A landscape with many valleys, sampled at points; each row gives a point and its height.
From any point a ball rolls to the lowest of the 2 points nearest to it. It stops when none of these is lower. Distance is the straight distance between rows; heights are no part of it.
Z454: [128 139 106 150 173 180 117 127 153 134  98 128 193 209  94  75 135 141
 109  69 112 164 120 146 134  86 122  91 137 124 115 166 108 193 136 144
  97 118 114  80 118 156  66 149]  height 341
Z414: [110 155 153 168 148 118 102 104 115 118 162 155 106 113 122 180 124 134
  90 160 141 122 135 160 130 137 128 135  78 180 112 156 153 131 149 124
 159 139 105 123 135 133 120 139]  height 411
Z348: [113 125  85 124 113 109 172 109 137  80  94 131 129 122 166 107 157 122
 175 118 106 136  93 115 115 120 149 144 142  73 150 149  85 119 158 151
 138 141 124 131 122 120 147 120]  height 120
Z588: [123 116  68 142 119  74 119 125 172 141 101 138  62 138 173 145 179 150
 170 123 141 115 108 110 147 138 149 120 135  74 157 101 116 128 127 143
 159 134 103 169 122 130 136 121]  height 206
Z738: [128 112 118 150 133 139  91 109 139 113 140 149 124 133 199 155 151  98
 113 176 147  98 147 105 167 132 159 121  96 112 178  84 139 100 155 101
 129  96 133 138 149 140 142 197]  height 216
Z180: [103 125 138 110 112 120 125 115 117 105 144 123 111 102 142 146 122 120
 117 176 120 117 122 106 122 147 136 138 122 141 134 123 132 102 127  95
 139 131 142 129 113 113 165 136]  height 144
Z594: [153 104  82 181 152 119 100 136 145 170 136 142 161 169 120 127 155 143
 163  95 122 141  96 137 161 136  96 115  98 130 130 138 113 143 130 112
 131 107  92 104 108 124  68 131]  height 259
Z116: [156 108 122 145 176 133 151 148 154 173 140 159 134 173  83 147 121 136
 121 107 142 116 104 172 177 114 110  95 143 115 134 132 135 151 137 132
 103 157 125 136 113 142  83 105]  height 507
Z182: [131 108  56 168 155  84  74 156 140 155 131 127 134 121 168 109 125 120
 216 120 130 145 108 120 153 154 102 163 155 132 136 155 103 102 159  90
 124 121  67 123  76 114 115 151]  height 84
Z452: [119  89  66 127 130 131 123 159 154 120 109 124 176 164 170  49 163 141
 186 106 110 148 111  95 137 105 117 150 175 108 147 157  81 123 165 123
 129 104  99 105  91 152 106 153]  height 185
Z389: [ 93 128 145 124 136 171 139 106  82 104 149 137 119 117 151 107 122 124
  70 193 118 154 165 104 112  84 170 143  75 116 125 126 140 118 158 104
 129 129 153 107 146 134 140 136]  height 400
Z631: [112 166  95 173 161  97  69 113 161 141 152 105 132 144  79 127 124 151
 168  78 126 133 119 209 145 148 117  93 130 129  92 183  70 158 131 156
 116 136 107 104  92 124  94 120]  height 119
Z662: [161 135 159  83 146 149 166 151 147 166 132 168  94 151 147 167 146 133
 100 182 139 114 122 128 119 123  98 141 111 106 156  80 182 124  97 144
 157 181 124 157 136 115 112  65]  height 500
Z740: [137 146 162 115 114  81 129 126  96 121 186  93 106  86  66 166 118 115
 141 148 125 133  92 118  96 176 115 156 145 164  86 136 147 136 123 126
 171 187 101  90  89 109 124  58]  height 102
Z531: [110 167 184 132  99 158 157  99 115  88 133 124 118 104 125 112 100 113
  97 133  84 144 155 133  88 136 166 179 120 147 101 175 157 129 136 141
 139 134 149 145 155 126 176  91]  height 69
Z629: [153 167 157 117 141 166 163 120 128  79 106 140 105 135 137 141 104 112
  94 120 107 138 127 122  98 105 137 172 133 119 127 130 150 137 121 157
 136 161 167 131 153 130 132 108]  height 101
Z641: [111 145 129 139 160  98 108 121 104 147 156 142  98  94 202 153 148 129
 147 178 137 128 135  92 135 133 165 145  64 113 143 105 126 112 127 103
 196 136  90 149 129 139  92 154]  height 169
Z671: [175 147 152  75  94 140 158 156 126 145 112 110  93 130 105 146 131 150
 116 131 143 125 125 105 107 160  82 156 118 144 116  87 157 137  65 138
 165 139 136 166 147 121 118 118]  height 386
Z600: [ 96 154 173 131  97 170 112  94 137 117 147 144 130 124 129 167  95 102
  54 157 143 110 163 176 129  90 159 112 105 146 121 123 202 126 116 140
  46 125 176  98 177 105 162 111]  height 14
Z674: [108 120 105 155 136  89 134  89 132  75 175 150 155 112 175 129 146  88
 156 121 128 105 138 140 133  96 165 145 117  93 161 132 112  85 174 128
 111  83 127  96 147 146 126 166]  height 295
Z77: [101 150 138 168 169 154 112  91 146 153 163 141 194 132 106 160 122 120
  83 142 131 108 143 153 139 107 131  92  75 148 147 119 140 138 109 124
  83 109 172  84 148 128  75 123]  height 114
Z91: [124 132 137 170 137  91  80 128 112 139 176 127 121 107 124 173 117 122
 153 136 142 120 101 129 121 172 106 144 109 190 111 147 143 116 137 103
 170 143  68 117 108 120 123 129]  height 385
Z172: [114 135 145 162 136  97 121 109 146 169 166 136 156 124 118 154 149 144
 127 139 117 104  98 186 157 143 139  85  80 111 123 152 116 122 128 116
 119 113 109 123 112 108  88  99]  height 603
Z896: [145 109 117 137 138 133 177 149 138 149 158 152 129 143 109 145 143 110
 139 126 150  67  95 157 187 122 122  87 147  79 149 114 141 110 161 139
  97 127 148 119 135 127 104  91]  height 481
Z592: [170 118 144  59 125 141 124 117  60  93 130 109  29 119 163 124 130 114
 109 178 147 145 144  85  84 128 118 132  99 126 132  54 133 121 102 117
 180 147 128 178 140 111 174 109]  height 434
Z898: [100 133 170 137 151 120 142 111 118 139 155 169 119 115 155 156 115 113
  90 136 147 105 145 165 137 111 160 137  75 133 124 133 149 110 144 126
 129 141 121 142 164 138 130 129]  height 433
Z132: [157 102 111 153 111 137 139 166 114 135 122 147 148 183  93 129 155 156
 146 106 146 166  84 132 131 132  80 134 122 138 112 138 132 144 116 108
 132 124  96 139  99 110 117 132]  height 310
Z912: [105 118  99 133 119 116 125 159 147  90 114 115 116 135 114 114 137 143
 163 100 138 129  99 161 132 114 110 108 166 124 107 186  89 135 161 156
 109 133 126 106 108 120 148 130]  height 112
Z418: [146 150 179 134 122 109 115  99 134 167 132 128 130 122 110 163 129 129
  90 134 130 134 133 142  94 149 121 120  89 138 143  98 140 138  88 132
 143 162 153 154 148 124 142  97]  height 250
Z585: [108  99 120  91  81 156 136 168 146  81  57 122 104 137 136  84 104 126
 116  70 129 128 146 106 103 100 122 121 196 154 114 165 116 141 151 167
 113  98 142 111 138 162 174 157]  height 439
Z245: [117 151 186 141 150 170 141 111 154 154 126 157 159 151  81 151  96 126
  82 123 118 118 146 182 147 139 125 124 148 164 102 169 154 138 124 162
  77 153 167 143 125 133 113 115]  height 95
Z273: [171 159 190  74 133 155 200 145 130 143  93 131 141 114  79 115 100 118
  92 123 129 141 145 140  91 132 109 152 157 105 117 101 133 151  82 159
 124 134 179 144 149 116 113 101]  height 558
Z309: [150 105 148 128 116 124 138 141 155 186 134 145 165 115 119 159 125 127
 104  82 152  90 133 153 146 114 110  74 125 113 162  91 133 117  83 131
 111  94 152 118 158 123 109 108]  height 723
Z377: [136 140 180  62 124 140 179 137  82 127 152 130 134  67 132 110  91 110
  94 118 133 116 165 123  91 122 114 152 135 116 141  77 153 107  92 112
 133 114 166 136 161 115 152  98]  height 586
Z276: [163 144 177 106 146 157 157 159 146 181  72 135 121 156  70 136 103 130
  77 120 148 131 129 142 112 121 103 111 152 122 120 102 138 171  83 153
  99 169 184 155 136 140 111  91]  height 546
Z807: [104 141 116 168 143 114  88 119 128 130 144  87 155 109 106 101 107 121
 165  82  93 144 136 135 118 163 122 147 142 156  94 180  81 129 159 114
 138 133 124 104 103 144 154 137]  height 108
Z41: [150 150 155  74 109 145 143 133  96  96 119 115  61  99 147 127 119 134
 124 161 133 132 155  92  86 165 120 170 111 162 116  99 160 127  84 123
 185 121 116 172 132 135 149 122]  height 409
Z814: [118 131 170  97  99 171 150 123  93 118 118 121 139 145 126 100 129 138
  63 159 125 138 168  82 109 116 130 135 127 140 127 114 153 123 112 108
 111 105 146 123 153 129 168 138]  height 378
Z114: [147  90 114 129 111 153 155 140 108  74 129 126 134 143 101 120 111 151
 136 135 118 146 118 103 120 124  94 159 172 178 124 147 151 115 171 118
 135 122 124 123 117 115 149 166]  height 335
Z524: [159  96 117  76  86 145 175 184 116  88 120 112 116 136 110 127 136 145
 163 156 134 131 102  88 126 137  76 158 186 151 129 102 142 105 123 120
 146 116 131 147 111  86 163 148]  height 363
Z935: [154  59  72  75 122 124 137 165 112  84  76 110 125 123 165 104 133 129
 173 131 128 152 151  69 122 109 111 157 188 129 151 111 112  99 158 117
 134 103 103 168 124 133 138 206]  height 272
Z885: [143 119 110  96 154 161 141 142 145 130 114 159  67 153 183 152 146 118
 109 157 150 103 122 100 153  96 137 129 118 113 162  73 165 113 124 140
 146 172 133 157 140 136 105 124]  height 483
Z413: [153 132 139 140 150 175 154 131 124 159 117 130 169 182  79 109 134 137
  99 109 124 151 110  73 108 145  89 140 138 151 121 117 128 144 103 124
 138 148 152 103 129 144  80 125]  height 260
Z699: [118 108 128 108  82 158 155 131 112 102  70 106 153 170  88  69 151 141
  81 101 125 165 150 102 114 118 128  98 162 131 102 147  96 137 124 151
  75  96 155 126 142 139 146 153]  height 117
Z533: [139 104 153 121 135 148 167 144 141 148 149 133 200 130 107 121 116 126
 101 104 119 118 129 121 124 107 103 125 156 103 144 113 131 114  89 114
 123  84 141  97 128 137  92 127]  height 736
Z589: [100 121 122 149 106 141  63 122 106 129 114 108 116 142 123 118 126 176
 122 139 124 160 152 107 118 143 119 120 116 198 104 168 132 149 128  99
 123 120 103 125 105 146 138 171]  height 329
Z318: [ 64 156 110 154  99 153  82  74 130  76 105 128 137 140 118 114 122 126
 116 108 135 117 171 192 141 114 154  83 138 171  98 196 137 137 157 179
  31 104 142 110 139 118 180 135]  height 326
Z570: [ 89 169 157 154 124 150  71  66 150 135 130 134 149 123  92 172  84 126
  96  96 139 122 171 232 147 144 162  87 100 188 106 156 145 163  99 149
  75 102 138 139 131 134 147 121]  height 247
Z642: [102 154 108 153 125 152 105  97 149  82 133 129 158 142 117 101 134 110
 130  80 138 104 134 171 163  99 143  93 137 127 121 164 108 141 174 172
  52  98 139  82 148 123 155 152]  height 297
Z50: [177  79 158  71  94 176 173 146 108  98  86 130 151 189  94 117 159 121
  73 125 155 117 128  82 145  76 112  87 165 106 130  79 160 147 118 141
  88 106 149 119 156 133 122 160]  height 379
Z154: [145 109 146 106 153 115 168 159 140 196 148 156 153 127 153 145 135 144
 124 111 155 100 132 121 153 102 124 107 106 101 174  91 138 122 108 105
 147 127 130 149 148 131  90 119]  height 709
Z357: [130 108 103  98 136 117 167 131 112 141 118 118 148 124 145  85 136 147
 153 144  92 175 136  89 104 138 130 173 164  98 122 129  92  95 112 102
 155 128 119 152 106 122 129 140]  height 199
Z478: [104 164 161 180 169 121  67  61 148 170 139 146 165 112 107 163  96 140
 105 122 118 122 151 223 121 151 165 109  80 189  95 168 116 157 117 150
 108 128 110 145 117 139 109 129]  height 213
Z236: [145 146 113 178 159 122 119 116 141 169 133 131 159 153 115 119 142 139
 134 110 121 141 102 108 117 147  98 119  80 149 138 124 114 153 112 120
 140 136 143 105 120 130  68 108]  height 214
Z727: [136 115 177 132 158 125 157 139 111 186 147 131 149 110  87  96  96 149
 117 104 134 155 159 131  94 123 117 136 127 135 101 152  97 122 121 116
 122 143 128 152 130 136 114 109]  height 212
Z342: [109 123 108 106 113  92 148 149 127 151 141  97 112  92  99 128 120 140
 163 135 111 139 103 128  97 161 117 153 183 110 112 118  90 112 105 125
 150 163 125 124  86 112 153  63]  height 177
Z549: [181 139 175  90 139 130 151 144 120 204 167 158 106 147 113 155 161 143
 105 192 137 116 109 140 119 149  70 151  89 124 126  74 162 123  69 126
 167 184  93 187 134 104 105  65]  height 514
Z299: [132 147 142 137 153 101 136 114 106 170 145 113 108  99 110 110 109 141
 126 139  94 169 148 120  98 141 133 168 118 129  87 151 107 142 124 121
 152 174 105 152 114 139 130 106]  height 176
Z547: [160  63  57 136 128 106  93 153 143 126  91 126 148 156 164 122 154 105
 204 108 145 121 122  80 179 138 122 119 181 104 183  89 103 107 165 109
 140  92 119 150 120 138 138 199]  height 257
Z26: [170 113 146 129 159 147 147 161 165 220  89 151 156 156  89 144 111 150
 112 108 138 137 111 144 151 113  85 114 134 114 143 112 129 165  95 136
 125 168 136 151 132 130  59  90]  height 529
Z181: [180 119 141  95 123 148 176 158 110 137 129 142 146 133 121 131 131 148
 130 130 132 141 109 123 134 137  79 167 110 135 122 110 145 128 100 122
 161 133 101 154 135 109  93 126]  height 356
Z955: [117 118 149  96  60 178 127 115 135  84 105 134 104 143 133 154 117  97
  47 142 145 107 152 149 138  89 149  91 168 112 112 122 194 115 122 162
  27 117 175 108 167 114 161 131]  height 48
Z920: [132 160 162 102 147  71 123 102  98 155 157 120  84  79 163 157 132 112
 128 163 134 117 143 108 100 128 158 152  76 125 135  86 123 127 105 134
 200 170  79 138 139 138 109 101]  height 211
Z248: [125 147 152 150 117 127  98  90  92  79 119 121 132 107 128 123 102 132
 113 138 113 165 151 148 102 114 148 121  77 140 114 158 115 150 141 118
 128  95 131 124 143 122 155 162]  height 459
Z708: [111 117 107 107  94 152 119 154 152  99  76 115  77 144 147 108 133 160
 122 103 131 119 129  83 118 123 121 124 157 155 116 134 126 135 123 159
 119 115 128 109 121 159 134 152]  height 426
Z992: [118 100 131 107 141 147 138 131 122 100 125 113 117 120 148 128 103  97
 102 114 144 106 157 111 130  87 137 106 161 128 131  93 138 115 136 138
  82 115 167 105 151 149 143 166]  height 209
Z953: [176  87 106 127 152 132 131 147 127 185 136 152 162 138 162 133 144 127
 169 118 136 111 110 128 169 120 111 118 100  93 214  86 139 118 122  93
 174  99 116 142 132 130  81 135]  height 692
Z238: [111 115 109 147  98  82  86 125 110 115 146 107 111 123 126 138 119 152
 175 130 126 148 119 104 109 163 106 156 142 192  93 179 137 115 139  99
 150 113  80 124  95 119 143 161]  height 359
Z894: [117 127 116 141 111 117 137 118 144 106 110 143 127 162 105 154 145 133
 129 135 126 144 107 184 143 132 136  98 130 110 126 153 109 130 144 141
 104 134 127 152 116 107 151 136]  height 170
Z266: [ 85 153 125 161 125 159  73 115 133 133 114 123 156 147 124 142  99 140
 119 100 125 136 158 172 148 130 144  94 118 185 107 152 133 173 121 120
 104  98 133 121 118 135 125 167]  height 290
Z285: [123 101 115 117 134 136 125 145 113 117 148 126 116 126 164 136 123 117
 140 144 136 112 123  95 146 108 131 116 135 121 158  85 130 109 140  94
 126 105 139 122 132 138 140 167]  height 180
Z488: [ 98 152 133 133 137 112 145 124 144 125 141 133 133  89 179 117 143 117
 171 115  93 116  98 130 136 144 164 158 126 105 130 151 100 102 157 142
 153 172 103 118 103 117 138 103]  height 70
Z689: [140  78 102  91 132 147 143 171 133  99  92 132 140 158 148 105 121 127
 139 105 141 130 117  89 160 101  96 137 176 155 129 140 138 122 165 127
 127 129  92 142 131 148 119 205]  height 302
Z284: [143 104  85 130 136 149 130 115 144  69  97 143 142 185 147  89 158 102
 120 122 130 128  94 129 159  73 152 102 122  86 176 122 124 153 181 143
  84 115 150 103 148 150 125 165]  height 298
Z568: [133  94 101 146 124 122 119 137 154 141 125 157 162 160 157 108 156 120
 155  96 129  90  98 130 198  88 145  89 117  85 214 106 122 144 140 108
 130  82 122 120 140 145  93 146]  height 671
Z952: [138 144 150 168 165 123 128 112 170 189 145 175 156 149  97 166 132 147
 104 157 116 112  98 200 152 118 138  92  50 115 135 135 132 142 122 139
 115 151 111 155 118 111  64  85]  height 580
Z565: [ 93 164 137 170 125 102  92  97 136 136 152 133 159 100 150 130 152 119
 132 112 128 107 132 168 161 132 171  94  73 107 132 158 106 125 132 115
 111  86 117 100 131 125 108 135]  height 627
Z386: [105 118  93 163 152  73  55 147 148 171 136 138 125  93 172 122 158 124
 189 119 128 106 118 148 171 162 145  98 123 108 136 157  77 116 167 102
 138 118  76 135  90 132 111 161]  height 25
Z776: [138 158 169 100 108 121 153 138  75 106 162 105 105  81  58 154  98 105
 113 174 130 114 111 134 107 154 131 149 146 152  89 126 159 128 130 124
 140 163 162 112 106  99 139  70]  height 63
Z872: [122 124  91 150 154 149  93 121 120  79 110 108 141 157 155  83 112 130
 132 127 114 169 148 107 116 102 135 137 146 141 121 168 106 144 171 116
 119  98 120  98 117 157 130 194]  height 412
Z253: [108 110  64 140 128  84 132 123 168  98 106 131 105 148 167 132 173 123
 168  99 128 101 109 121 160 137 147 116 162  83 153 124 104 112 162 159
 121 125 123 130 134 134 136 154]  height 166
Z760: [166 124 118 100 130 135 142 132 115 110 139 124  51 142 160 159 152 126
 116 194 159 125  99 108 124 117 124 130  93 114 144  62 173 115 121 110
 169 165 110 161 141 112 149 133]  height 462
Z973: [122 115  96 136 110  91  96 134 101 146 130 136 112 106 237 128 167 122
 205 182 148 130 129  78 137 134 159 133 103 104 156  93 124  99 147  84
 177  99  67 158 104 135 114 154]  height 123
Z176: [134  89 112  83 113 118 170 125  85  96 121 117  92 117 155 107 134 132
 141 140 132 154 155  87 103 135 113 155 158 132 136 103 110  80 141 123
 142 128 101 165 135 134 163 151]  height 237
Z825: [122 118 143 107  85 167 163 138 117  46 113 127 130 128 135 111 119 117
 105 136 114 113 133 112 111 111 117 152 172 165 125 160 159 117 171 142
 101 113 171 111 150 120 184 142]  height 360
Z627: [124 128 134 151 134 144 136 167 147 147 138 126 134 147  62 132  93 164
 135 113 131 141  90 156 104 132 103 127 171 161  91 170 139 150 107 139
 120 147 140 100  93 129 118  95]  height 315
Z897: [114 166 121 175 177 109  84 106 162 145 122 129 120 127 115 133 109 153
 143 107 109 146 139 181 125 138 138 122  89 135  92 170 105 157 137 152
 119 149  95 139 111 149 113 134]  height 174
Z800: [140 147 192  71 145 144 161 141  92 131 178 150 116 102 122 143 104 135
  95 193 144 128 146 142 101 106 117 150  95 139 134  93 163 123 104 114
 157 133 140 137 154 115 123  93]  height 600
Z780: [123 149  95 166 141 103  87 125 154 134 136 132 149 120 151 108 161 128
 172 115 135 105 110 131 160 113 162  99  75  88 180 119 105 154 133 122
 129  69 129  95 139 138  84 142]  height 649
Z751: [142 121 134  95 113  85 140 134  75 142 172 101 101 108 105 133 135 125
 158 160 119 161 113 109  73 167 107 168 159 132 106 108 121 106  95 106
 188 174  79 124  93  95 155  52]  height 146
Z323: [ 72 156 125 168  98  85  90  73 132  76 140 114 119 105 114 120 132  97
 114 116 127 110 168 190 113 114 167  94 131 145  93 200 105 135 163 164
  74 114 122 100 145 143 185 121]  height 350
Z899: [101 154 131 165 147  94  90  86 110 124 129 101 116  86 136 100 108 125
 147 120  77 152 165 117  88 150 164 165 130 130  77 194  95 131 167 124
 172 157  98 128 117 147 162 123]  height 143
Z60: [115 117 128 180 125  85  88  80 112  95 165 140 133 107 179 168 149  95
 138 140 148 104 136 129 136 139 153 116  92 139 156 124 128 104 157 103
 146 109 106 112 142 126 160 174]  height 255
Z33: [113 132  97 151 145 117  96 138 132 132 120 140 144 109 217  95 155 129
 182 145 123 128 134 105 149 133 152 137 107 105 144 156  89 104 181  97
 144 108  96 142 105 142 117 171]  height 78
Z925: [124 132 127 166 201 120 120 140 150 173 147 175 135 128 142 141 117 140
 139 145 115 137 104 162 152 108 151 151  78 106 137 151 130 129 148 131
 152 170  89 135 112 123  66  92]  height 556
Z976: [150 142 181 112 133 192 171 131 118 148  97 146 165 125 135 113 121  99
  82 126 137 140 128 105 127  95 123 142  79 139 142 109 161 150 128 121
 135 141 159 107 172 136  96 123]  height 191
Z514: [121 125 108 147 135 156 127 137 155 159 109 121 184 167  84  89 142 142
 129  78 113 148 117 120 131 140 111 116 153 149  99 161  94 151 124 143
 107 112 132  92 118 159  86 149]  height 301
Z59: [172 110 142  63  77 166 173 158 101  93 146 104 141 135 102 150 142 121
 117 157 143  99 118 105 131 124 110 120 169 123 133  74 156 106 114 130
 125 100 174 136 138  91 179 145]  height 332
Z360: [104 118 112 145 110 135 102  94 109  64  70 124 123 119 145  95 119 125
 122 113 109 148 187 120 107 125 148 128 125 145 117 178 104 137 163 128
 112  81 125 145 150 150 177 197]  height 435
Z633: [151 150 177  65 127 140 182 143 118 137 143 112 129  92 101 124  83 127
 117  93 111 133 155 133  77 165 109 174 177 122 128  97 130 116  79 144
 165 132 164 144 145 122 138  71]  height 572
Z703: [157  90  76 116 125  95 153 116 136 160 128 142  79 153 166 153 167 130
 196 115 141  94 116  99 160 143 120 141 140  84 176  66 146 104 105 129
 182 152  89 179 124 131  96 110]  height 252
Z120: [144 120 149 102  71 173 160 123 122  79  60 113 111 159  89 126 129 126
  57 137 130 129 142 121 125 121 138  93 166 121  97 136 152 143 124 155
  53 115 175 151 163 119 164 133]  height 79
Z111: [142 126 160  94  64 116 149 112  91  97 175  99 128 105  88 162 134 111
  94 152 151  85 144 118 117 152 110 103 151 138 121  88 163 109 109 120
  95  98 162 108 151 103 177 113]  height 306
Z984: [127 115  21 140 144  91 103 152 145 120 123 110 167 128 167  67 154 126
 252 112 112 154 103  96 143 120 111 189 165 102 138 154  79  99 185 127
 132 101  78 126  74 128  93 158]  height 137
Z977: [ 93 157 135 151 124 155 103  90 146 146 167 148 156 114 125 158  95 108
  75 118 160 105 163 181 162  82 149  88  95 135 119 131 187 133 117 146
  25 105 158  79 175 118 103 124]  height 57
Z406: [ 85 176 126 147 129 136 118 121 176 117 119 144 143  99 152 118 116 114
 132  84  97 108 127 156 138 154 159 151 128 139 122 178 116 131 134 152
 127 149 149 107 127 126 154 123]  height 23
Z21: [120 129 157 126 134 116 158 127 126 149 169 163 115 116 142 158 132 101
 120 128 165  78 122 171 156 114 152  98 107  95 155 118 137 119 147 128
 117 160 138 124 150 116 150  78]  height 455
Z61: [143 149  91 159 196 143 131 135 130 127 131 144 141 142 134 101 111 136
 150 131 108 166 107 130 133  99 132 166 104  95 106 154 117 151 155 123
 142 155 116 131 110 134  84 113]  height 533
Z153: [130 122 142  82 104 138 173 121  89  72 102  89 105 111 107  99 117 106
 123 141 110 140 161  94  58 142 137 144 178 112 115 109 109  91 117 131
 126 109 172 126 126 115 183  94]  height 126
Z888: [131 153 165 144 158 164 144 110 123 168 149 141 190 123 124 141 131 123
  77 148 122 117 126 115 138 109 117 128  65 152 147 100 152 119 108 107
 132 127 160 107 156 124  80 108]  height 158
Z170: [118 158 126 152 151 128  98 106  81 108 114 118 109  92 173 113 122 107
 133 152 106 157 130 107 110 122 173 153  64 109 126 136 100 147 158 107
 169 132 125 119 125 134 148 147]  height 485
Z532: [124 142  82 174 162 150  73 109 149 104 102 128 166 180 141  92 133 128
 134  86 128 151 133 138 152 100 133 108 119 123 137 157  95 160 149 122
 109  81 113  89 119 165 111 187]  height 384
Z337: [117 156  96 141 149 141 111 130 124 106 111 139  89 136 180 116 141 140
 145 171 104 169 102 112 132 120 152 169  78 116 120 135 126 138 150 127
 146 154  98 125 129 128 110 146]  height 508
Z572: [124 146 160 102 100 122 154 116  77  93 153  73 118  83  49  98 102 121
 105 169 110 143 146 100  64 162 146 153 175 126  90 131 134 118 103 115
 139 127 167 105 114 109 180  63]  height 98
Z224: [116 128 177  78  46 115 131 130 103 104 147 100  65  90  84 146 107 136
  93 147 160  95 170 133 102 140 135  99 150 154 100 112 167 109 107 139
 111  95 154 133 160 115 190 127]  height 287
Z347: [138 139 117 151 133 169 147 112 124  95 116 122 177 150 106  88 139  99
 115  93 132 127 120 135 155  92 133 113 112  90 133 133 120 157 158 137
  70 109 160  92 156 144 112 145]  height 261
Z816: [ 87 155 151 150 103 141 114 101 134 106 102 123 127 104 137  91  95 104
 103  96  87 121 173 132  99 145 164 147 141 145 105 167 135 133 138 141
 106 141 168 107 151 132 189 111]  height 44
Z408: [183  65  43 131 103  89 105 162 118 140  93 113 135 132 171 121 138 121
 221 118 136 156 107  93 140 140 102 152 164  99 177  84  88 106 136  90
 155 100  97 168 108 116 123 167]  height 289
Z256: [123 141 147  99 138 115  97 143 109 115 147 110  86 105  87 153  99 136
 115 199 116 143 125 110 117 150 130 147 120 172 109 119 165 130 114  97
 146 155 137 132 100  89 158 113]  height 106
Z156: [134 127 143 141 133  96 135 117 144 133 107 136 100 154 128 159 138 142
 126 123 111 153 116 146 121 155 137 127 115 100 134 120 109 130 104 129
 152 150 113 168 125 115 153 119]  height 215
Z767: [156 109 147  74 104 181 184 159  99 111 114 120 153 146 127  98 161 126
  93 139 140 134 113  69 145 121 102 122 138 123 138  84 165 116 103 114
 124 109 149 127 138 117 136 150]  height 358
Z151: [111 109  98 145 152  82 106 149 132 181 148 110 126 111 136 119 121 142
 184 108 108 133 102 117 121 149 115 152 158 103 146 117  84 111 115 115
 169 146 107 101  87 141 111  84]  height 127
Z371: [142 168 167 131 121 111 137 129 148 174 125 112 140 110  63 155 142 138
 110 147 121 132 108 146 108 156 122 125 101 117 119 127 124 144  70 147
 142 150 147 126 125 118  97  61]  height 276
Z685: [149 121 119  88  91 149 156 157 146 116  75 111  79 152 147 130 141 134
 125 104 131 120 120  83 124 144  98 131 148 139 119  93 143 123  94 160
 143 147 144 159 136 132 134 134]  height 408
Z13: [173  95 107 134 137  96 130 145 125 181 149 114 104 143 111 156 154 146
 148 146 156 123  86 103 137 125  98 126 113 108 155  69 149 120  97 101
 158 152 123 140 112 108 103  73]  height 125
Z650: [ 91 108 128 125 145 123  99 157 155 132 127 127 111 107 127 139  97 137
 118  91 145  98 148 152 151 124 125  91 161 127 137 123 119 127 113 149
 106 123 156 115 128 145 158 138]  height 239
Z853: [134 133 133 117 131  67 100 127 148 175 163 109  92 116 111 191 150 144
 132 146 150 110 101 125 142 143 121  86 104 119 121  89 125 136  86 125
 162 164  99 144 113 112  94  81]  height 175
Z86: [100 126 163 100  95 128 135 153 136 128 130 107  88  89  98 132  82 147
 108 115 137 120 149 138 102 120 129 108 160 155 105 138 141 130  94 135
 112 107 162 134 132 140 164 125]  height 267
Z534: [144  95  95 132 124  90 111 170 114 184 142 103  91 120 148 138 122 153
 182 123 154 147  99  75 113 137  94 138 142 136 137  69 119 124  92 103
 156 145 101 123  89 130 111 102]  height 71
Z597: [165 114  86 147 103  88  77 150 119 132 120 108 116 109 157 154 134 129
 190 144 135 160 100 110 140 158 116 130 114 100 157 103 120 126 116  82
 164 109  95 165 112  96 134 155]  height 330
Z233: [102 145  85 160 137  92 103 120 163 113 145 111 151 116  93 118 127 124
 170  63 120 104 119 180 133 153 124 105 148 131  98 185  72 124 171 160
 120 134 110  96 108 133 144 141]  height 53
Z539: [101 157 147 138 112 151 158 122 172 129 123 140 165 125 127 138 125 109
  87 108 107  88 123 166 133 149 132 125 147 125 116 141 137 131 120 158
  96 143 167 103 136 127 129  97]  height 62
Z291: [129 150 140 149 148 178 126 104 126 124  96 141 165 124 159  95 107  98
  80  80 103 147 150 127 125  98 148 136  86 129 130 147 132 161 141 127
 109 131 152 107 164 152 129 154]  height 224
Z958: [129 137 123 128 128  61 104 127 113 165 160 108  59  80 131 173 129 113
 140 165 148 136 100  99 113 137 122 122  97 140 127  87 142 137 100 115
 190 192  88 129 111 133 119  87]  height 210
Z198: [ 81 124 155 124 131 152 129 123 164 137 130 172 128 151 106 144 115 140
  91 118 145  90 162 195 150 151 141 113 163 180  95 179 160 134 139 165
  78 134 127 163 134 127 144 149]  height 124
Z315: [ 98 158 166 129 115 116 132 122 158 137 142 123 112 130  60 150 109 163
 102 146 115 129 119 149  94 163 131 122 156 153  68 166 140 152  81 151
 117 149 153 122 104 127 116  85]  height 291
Z692: [145  85  41 138 127  86 112 126 153  96 109 124 147 155 149  86 177 131
 204 121 123 110 103 107 177 111 141 109 169  71 200 121  91 115 167 134
 136  81 127 143 119 149 107 177]  height 218
Z930: [102 119 136 113 128 140 166 126 121 114 112 116 160 127 117  83 127 135
 116 125  97 149 161 106 119 126 126 136 157 113 100 176  91 106 142 133
 101 110 132 137 134 137 135 155]  height 157

For each start below, name the point where the ball stops.
Z780 | Z236
Z689 | Z600
Z276 | Z233
Z238 | Z233
Z111 | Z776
Z662 | Z236
Z627 | Z233
Z248 | Z236

Call two points neighbours if one is among the 2 nearest of the other. Go from one point of each pair to the other, from neighbour to neighbour, staying as low as possible. Name the highest point that can't be avoided.
Z776, Z534 | Z342
Z386, Z534 | Z920
Z406, Z386 | Z692
Z233, Z600 | Z727
